A landscape with many peaks, sampled at points; each row gives a point and its height.
From any point a climber steps to the highest of the 2 points nearest to it. It stops when none of these is higher. Distance is the straight distance between rows; heights are no part of it.
vos height 335: [-14 -3 30 -20 24 -45 -1 32 -47 -18 34 -8 9 12 -17 10 -2 -3 -10 -29 35 0]
sadu height 469: [11 -7 -27 61 13 0 11 4 -5 -7 -1 -48 15 20 -21 19 -17 47 -10 10 -10 -7]
lir height 289: [36 -17 5 28 10 -15 -12 -45 -15 -7 -27 -9 20 2 -29 5 -8 43 12 -26 3 -38]
Gekil height 254: [32 18 -2 30 27 -22 20 -9 -9 7 36 -16 -9 -35 -22 -13 -17 -17 -12 -15 -18 12]
vom height 327: [15 22 1 14 11 -55 17 5 -18 -5 4 -17 -18 -31 -44 -26 -24 -7 6 -25 -1 8]
gim height 89: [-25 -7 21 -30 -5 -25 -5 26 28 13 -10 12 21 9 8 37 11 31 -56 32 29 4]
zum height 527: [-23 -10 29 -44 8 -6 20 22 -3 -3 -6 16 16 23 -10 5 11 -6 -30 18 14 3]
Nem height 161: [0 3 20 14 -14 -29 -13 -10 -37 0 -27 -2 28 6 -22 11 -6 39 -17 -17 12 -18]
Kidu height 694: [6 18 40 -15 -38 -7 -10 1 11 23 21 0 -4 9 16 13 -8 -17 -41 17 -6 5]
Tul height 635: [31 -35 -31 -2 25 -11 28 17 -29 -26 -32 6 -17 -2 -1 -7 16 8 32 -5 9 24]
Dasa height 494: [7 -2 0 -7 -5 32 2 -18 32 -3 -16 8 -15 -24 -2 -3 -35 -21 15 -12 -12 -5]
sez height 442: [-30 3 -2 -32 49 0 2 -15 6 21 49 23 -12 -12 -3 -20 32 -26 -3 -8 -4 31]
dape height 398: [9 -17 -13 55 44 -9 2 -11 -30 -20 -18 -24 16 37 -11 -11 -7 55 -12 7 -8 -17]
revot height 550: [1 21 11 7 -32 22 3 1 34 9 -8 -2 -17 2 4 -25 -43 -26 -11 0 -23 -1]
remar height 543: [1 -35 -14 -8 27 24 18 28 -14 -32 -29 12 -4 17 -6 7 9 12 24 1 9 -2]
doton height 295: [26 -23 23 -22 19 -18 18 -58 4 3 11 2 -6 -19 10 -14 6 -22 3 -27 20 -4]
Mog height 349: [-46 20 -66 22 -9 44 -24 21 12 33 11 -16 3 10 23 8 43 -1 -4 24 -2 -16]
ked height 583: [-17 27 9 48 23 19 -25 -7 -27 -23 49 -4 17 35 -2 -14 -13 19 7 3 -34 -18]
zafen height 361: [1 -16 36 -39 18 -12 22 -33 31 9 7 28 4 -18 0 0 5 -30 -10 -28 28 -16]
vako height 448: [-16 -16 7 -59 16 -31 23 -1 16 18 -19 27 16 14 12 12 32 5 -35 7 19 7]
lusi height 424: [8 -10 -19 -12 2 53 11 15 4 -5 -2 22 -15 8 27 -4 6 -39 31 9 -12 3]
dagu height 432: [-7 -17 25 -26 -1 24 -9 -42 29 -4 11 24 1 -18 -1 -9 -20 -14 9 -29 13 -8]
Saduv height 405: [-23 2 -63 26 -25 10 -20 24 6 28 13 -11 -9 -20 33 19 53 -6 -11 19 -7 15]
mises height 582: [20 -21 5 -16 -24 14 6 13 34 34 -31 -11 -14 10 15 18 0 -3 -23 32 -1 2]
Beb height 534: [24 -3 -38 52 11 -16 2 31 -2 -25 -28 -28 -7 1 -18 26 -20 53 10 -5 2 -5]
zirin height 259: [41 -10 21 -9 -15 -19 41 -13 -6 27 -28 -3 -3 11 4 -17 -8 -27 -7 13 -25 -4]
gotu height 630: [-24 36 -18 -7 17 -12 -7 -8 2 29 39 23 14 -10 -13 -10 27 9 -23 -2 -33 25]
kabi height 46: [-22 -12 3 -18 -29 -25 -25 38 11 3 -23 24 16 9 26 44 38 36 -32 19 25 23]
nura height 332: [1 -26 -1 31 29 7 0 -37 -13 -14 -12 -14 16 27 -27 -13 -4 34 -3 -10 15 -16]
mifol height 523: [-34 52 -20 1 -5 13 -10 -18 8 37 8 12 15 7 -22 -33 19 12 -3 8 -37 10]
reda height 524: [1 -8 -34 -7 32 -26 32 36 15 -7 -18 -20 -9 -21 -42 -11 -15 17 0 -17 -2 11]
kanav height 536: [24 -23 -15 -13 15 -16 12 8 -35 -53 -21 18 2 -8 5 -8 20 -2 56 -31 15 5]
Gubaf height 651: [30 -18 -16 9 -24 32 -8 -7 27 34 -16 -11 -21 27 18 -10 5 -17 -11 36 -18 -19]
rileg height 258: [-7 13 26 -13 2 -54 -9 41 -28 -13 -5 -6 5 -22 -24 15 -16 15 -17 -23 40 -6]
Leki height 296: [-12 -8 35 -52 -39 -29 -11 -13 3 -4 -41 33 39 11 2 22 14 14 -6 1 40 -22]
Zib height 620: [12 -1 -27 8 20 -13 16 35 3 -20 -27 -15 -4 -14 -37 4 -12 54 23 -21 18 -10]
bega height 320: [36 8 14 -15 2 -23 38 -17 8 22 12 -13 -26 -9 2 -31 -7 -41 -16 4 -14 13]
venud height 299: [31 18 20 -25 -32 18 -18 3 16 -17 10 9 -35 -38 45 10 -7 -61 40 2 -4 29]
Tabid height 340: [6 7 24 -45 -29 15 -18 3 22 -10 -3 12 -19 -5 36 -5 5 -53 15 7 12 11]
Voziz height 441: [7 -11 9 32 -6 25 -15 -17 9 12 -4 -8 -2 14 -21 16 -25 31 -14 9 -8 -28]
Fuge height 396: [-3 32 -15 8 22 -22 25 2 -18 -34 6 -10 -17 -37 -15 -30 -17 -14 26 -35 -11 13]
febe height 421: [-18 -8 11 -2 41 -29 -1 9 -29 2 29 0 12 1 -32 -7 7 20 -14 -17 15 -6]
kuf height 261: [41 -11 23 10 -32 22 -20 19 -9 -25 17 3 -34 -17 52 22 -17 -45 49 13 -3 11]
Kadug height 663: [-12 44 -24 39 -9 15 7 17 2 -4 -13 -13 -6 4 -10 -11 -23 21 20 11 -26 2]
gogo height 383: [4 1 -17 -35 -24 37 7 12 32 -3 -14 21 -28 -16 39 -17 3 -46 38 8 -8 23]
kuniz height 3: [-25 -14 3 -45 -40 -27 0 31 24 1 -43 15 11 -6 16 18 22 14 -13 14 36 18]
vife height 322: [31 -18 31 8 16 1 14 -51 11 11 27 -21 -3 -5 -1 -13 -22 -29 5 -20 -5 -5]
neraf height 371: [15 -7 -9 40 -26 2 -23 -37 -3 -1 -22 -4 7 -13 -21 6 -9 36 0 -5 -2 -13]
feb height 548: [-38 34 -20 -5 -3 42 -11 -12 26 6 15 8 -8 5 -4 -22 -8 -3 6 9 -36 6]
Ludos height 510: [2 -16 4 6 -4 17 -3 -11 11 36 -16 -18 2 23 -9 5 -13 11 -48 29 -11 -1]
miri height 477: [2 -15 -7 5 14 33 24 22 4 -7 -17 9 -4 3 1 -11 -14 -10 9 10 2 8]
Pitiv height 743: [-6 38 -6 29 2 5 10 -19 -2 -8 4 -12 16 23 -21 -24 -9 39 9 4 -45 -18]
doke height 587: [53 -9 -33 27 -36 26 2 -15 15 28 -6 -33 -27 20 43 -14 10 -36 21 17 -19 -29]
Zed height 373: [-5 -16 10 -40 -18 -30 8 -15 -14 13 -38 27 26 29 12 11 36 7 -28 17 28 -9]
voros height 188: [-1 -16 25 -11 -7 -54 0 13 -3 0 -4 -6 14 -25 -16 43 -7 20 -33 -7 38 6]
bule height 656: [-12 27 19 20 -13 18 -18 -16 -13 -3 20 13 23 23 -20 -9 -20 16 6 -1 -29 -19]
vulo height 616: [-11 34 41 -19 -26 7 1 -15 25 25 15 -17 -17 -6 -1 -10 -28 -38 -28 18 -19 -1]
Ritud height 282: [-18 12 -49 43 -11 46 -15 25 1 -17 4 -20 -5 -6 14 24 16 26 39 9 2 -22]
bep height 459: [1 -3 -1 -16 -3 5 6 15 -27 -48 -18 33 -1 -7 22 -5 10 -19 71 -8 -1 18]
saf height 526: [-19 9 4 -4 29 -13 -11 0 -16 7 54 7 6 -13 -11 -7 18 -1 -5 -5 -5 26]
Buta height 381: [-4 -11 36 6 44 5 -12 -58 -11 1 41 -7 15 -1 -5 -21 -23 -18 9 -23 -5 1]
ruti height 133: [-28 -13 24 -32 14 -45 -2 8 4 18 18 5 14 4 -8 30 8 14 -52 2 37 8]
Kavif height 376: [1 7 14 -25 25 -13 20 -3 13 18 32 3 -23 -12 3 -13 16 -47 -17 7 -15 29]
suzuz height 222: [16 -16 7 6 -41 31 -28 12 -15 -19 -16 14 -13 -15 42 27 0 -20 27 11 6 17]
tel height 100: [4 11 -2 14 -23 -32 -8 15 -5 7 -21 -10 15 -4 -16 17 0 32 -33 4 1 13]
gupi height 532: [26 -16 -31 16 -25 37 -17 -4 0 30 6 -18 -21 19 55 -10 48 -42 4 34 -9 -13]
Sito height 604: [-20 20 -21 30 -21 34 -26 -8 21 -6 0 -2 3 -9 -7 -7 -23 8 22 0 -12 -14]
deser height 520: [-21 16 9 32 35 7 -24 -29 -27 -34 51 -4 15 12 -8 -16 -20 26 35 -32 -6 -18]
Fad height 458: [-1 2 -9 -8 31 -16 11 10 -26 -53 14 8 -7 -12 -9 -12 -1 -5 43 -34 2 12]
Kas height 449: [-12 -16 33 16 23 7 -28 -31 -18 -27 51 -8 17 -3 -3 2 -22 -7 15 -31 15 -26]
bugik height 313: [-29 4 -42 26 -12 57 -26 36 17 8 15 -17 -6 1 22 17 5 4 7 16 -6 -3]
dites height 606: [-21 7 38 -19 -15 6 -8 12 -8 2 15 24 23 19 14 13 0 -6 -23 17 7 -4]
pozas height 472: [6 -7 -65 17 -10 18 -3 -2 1 36 -3 -3 -16 12 33 5 61 -27 -10 25 -11 -3]
Vopad height 228: [-2 2 22 -23 -36 -22 -2 6 -13 -19 -51 20 25 -2 -19 17 -17 28 -13 -10 25 -12]
Tob height 446: [-12 1 -12 -11 28 -9 49 38 -3 15 -12 -9 -17 -6 -23 -13 -7 -5 -13 2 -7 25]

For each start below, name the point where the climber stops.
vife: Pitiv
kuf: Tul
Leki: Kidu
doton: Kidu
lir: Gubaf
kuniz: gotu
suzuz: Tul
bugik: Gubaf

For each start below, name every point that the climber comes to, in order.
kabi: gim, ruti, voros, rileg, vos, febe, saf, gotu
Nem: Vopad, Leki, Zed, vako, zum, dites, Kidu
tel: voros, rileg, vos, febe, saf, gotu
